Points on a hilly landscape, in no order, each with its height.
From any point a ball takes the steepest step (drop divided by distance) to one of its 4 nearest points. It stops when none of these is lower. Distance is the straight distance between rows; heights are no part of it.
Z720: [110 199 143 198  96 133  94 151 105 148 137 100]  height 117
Z67: [133 119  93 144 120 108 110 142 114 150 147 102]  height 41
Z734: [173 108 168  65 176 134 115 154 120 145  84 128]  height 86
Z270: [104 165 176 217  84  93 122 133 148 101 123  87]  height 652
Z979: [139 106 113  69 154 159 134 135 122 140 128 166]  height 455
Z788: [123 160 118 177 101 123 101 151 112 142 148  93]  height 92
Z346: [141 114 114  61 140 173 152 132 130 142 128 177]  height 458
Z120: [142 103 121  74 160 148 108 148 113 147 119 146]  height 459
Z20: [126 178 121 183  98 127  92 151 106 145 147  99]  height 96
Z436: [158 118 149  70 160 136  87 160 108 139 103 120]  height 566
Z506: [141 102 113  89 149 136 105 157 111 150 130 135]  height 490
Z943: [138 102  97 114 138 120 117 132 114 152 138 130]  height 77
Z842: [146 120 128 117 127 172 205  52 175  89 151 160]  height 673
Z55: [152 124 134  51 155 193 153 137 134 130 117 178]  height 457
Z872: [121 102 116 125 146 131 192  72 148 108 138 158]  height 124
Z156: [182 118 169  43 180 151 146 153 144 140  77 158]  height 728
Z982: [118  89 117 129 143 113 178  83 147 116 127 151]  height 118
Z268: [120 199 129 175  98 142  82 159  98 150 133 101]  height 108
Z916: [ 96  89 132 139 140  94 169  80 155  84 118 140]  height 159
Z40: [127 104 101 112 141 142 183  89 143 125 147 165]  height 133
Z497: [147 112 121  83 147 137  92 157 102 139 119 126]  height 500
Z164: [ 71 129 188 193  74  83  98 151 164  70 119  99]  height 35
Z202: [150 121 137  94 146 130  72 161 100 139 115 107]  height 502
Z917: [103 197 146 217  86 115 114 133 126 146 136 102]  height 181
Z514: [120 105  96 140 123  92 137 127 131 140 143 110]  height 503
Z186: [118 113 119 165 117  80 134 115 145 121 135 100]  height 628
Z153: [121 173 134 204  95 102 115 135 121 132 138  90]  height 111
Z410: [148 115 124  60 154 161 137 143 123 134 118 168]  height 456
Z657: [113 105 136 124 140 135 195  67 163  79 140 161]  height 309
Z953: [126  97  98 127 139 114 157 112 130 141 141 140]  height 269
Z419: [114  88 109 137 141  96 164  93 145 120 132 137]  height 82
Z491: [117 144 140 200  96  87 122 130 142 118 134  82]  height 373
Z106: [131 215 160 146 111 152  62 151  80 141  92 112]  height 261
Z738: [ 86  93 132 141 127  72 142 104 158  82 112 115]  height 154
Z9: [146 125 120  67 140 192 164 125 136 133 140 184]  height 473
Z93: [100 230 153 171  99 159  71 144  83 156 111 119]  height 260
Z751: [131 101  97  87 150 150 142 126 125 145 135 162]  height 423
Z970: [132 143 112 156 108 115  99 151 111 143 145  93]  height 87
Z464: [140 120 108 115 130 166 200  67 161 106 152 168]  height 224
Z893: [ 89  91 144 159 110  65 127 119 160  79 111 106]  height 145
Z307: [151 159 147 120 121 133  63 162  90 132 113  99]  height 352
Z662: [135 129 110 123 130 129  87 155 102 152 143 106]  height 421
Z584: [143 117 110  89 133 190 192  91 152 127 156 169]  height 448
Z628: [160 109 151  56 169 146 115 153 118 145  91 145]  height 599
Z114: [128 199 144 157  97 150  61 155  84 140 118 107]  height 187
Z998: [128  99  94 106 143 135 155 114 126 146 143 151]  height 310
Z503: [123 129 125 184 108  87 118 132 128 131 141  88]  height 44
Z340: [106  99 136 159 119  63 138 112 160  94 119 102]  height 93
Z822: [130 104 100  87 147 161 165 110 130 141 150 172]  height 311
Z564: [102 120 158 180  94  72 117 130 159  84 117  89]  height 339

Two balls start at each pair of points below. Name the first point that both come to, or write none.
Z917, Z106 | Z970
Z20, Z506 | Z67
Z202, Z720 | Z20
Z584, Z346 | Z40
Z872, Z497 | Z982

For each start below, name the point where the ball stops.
Z751 | Z419
Z822 | Z419
Z464 | Z419
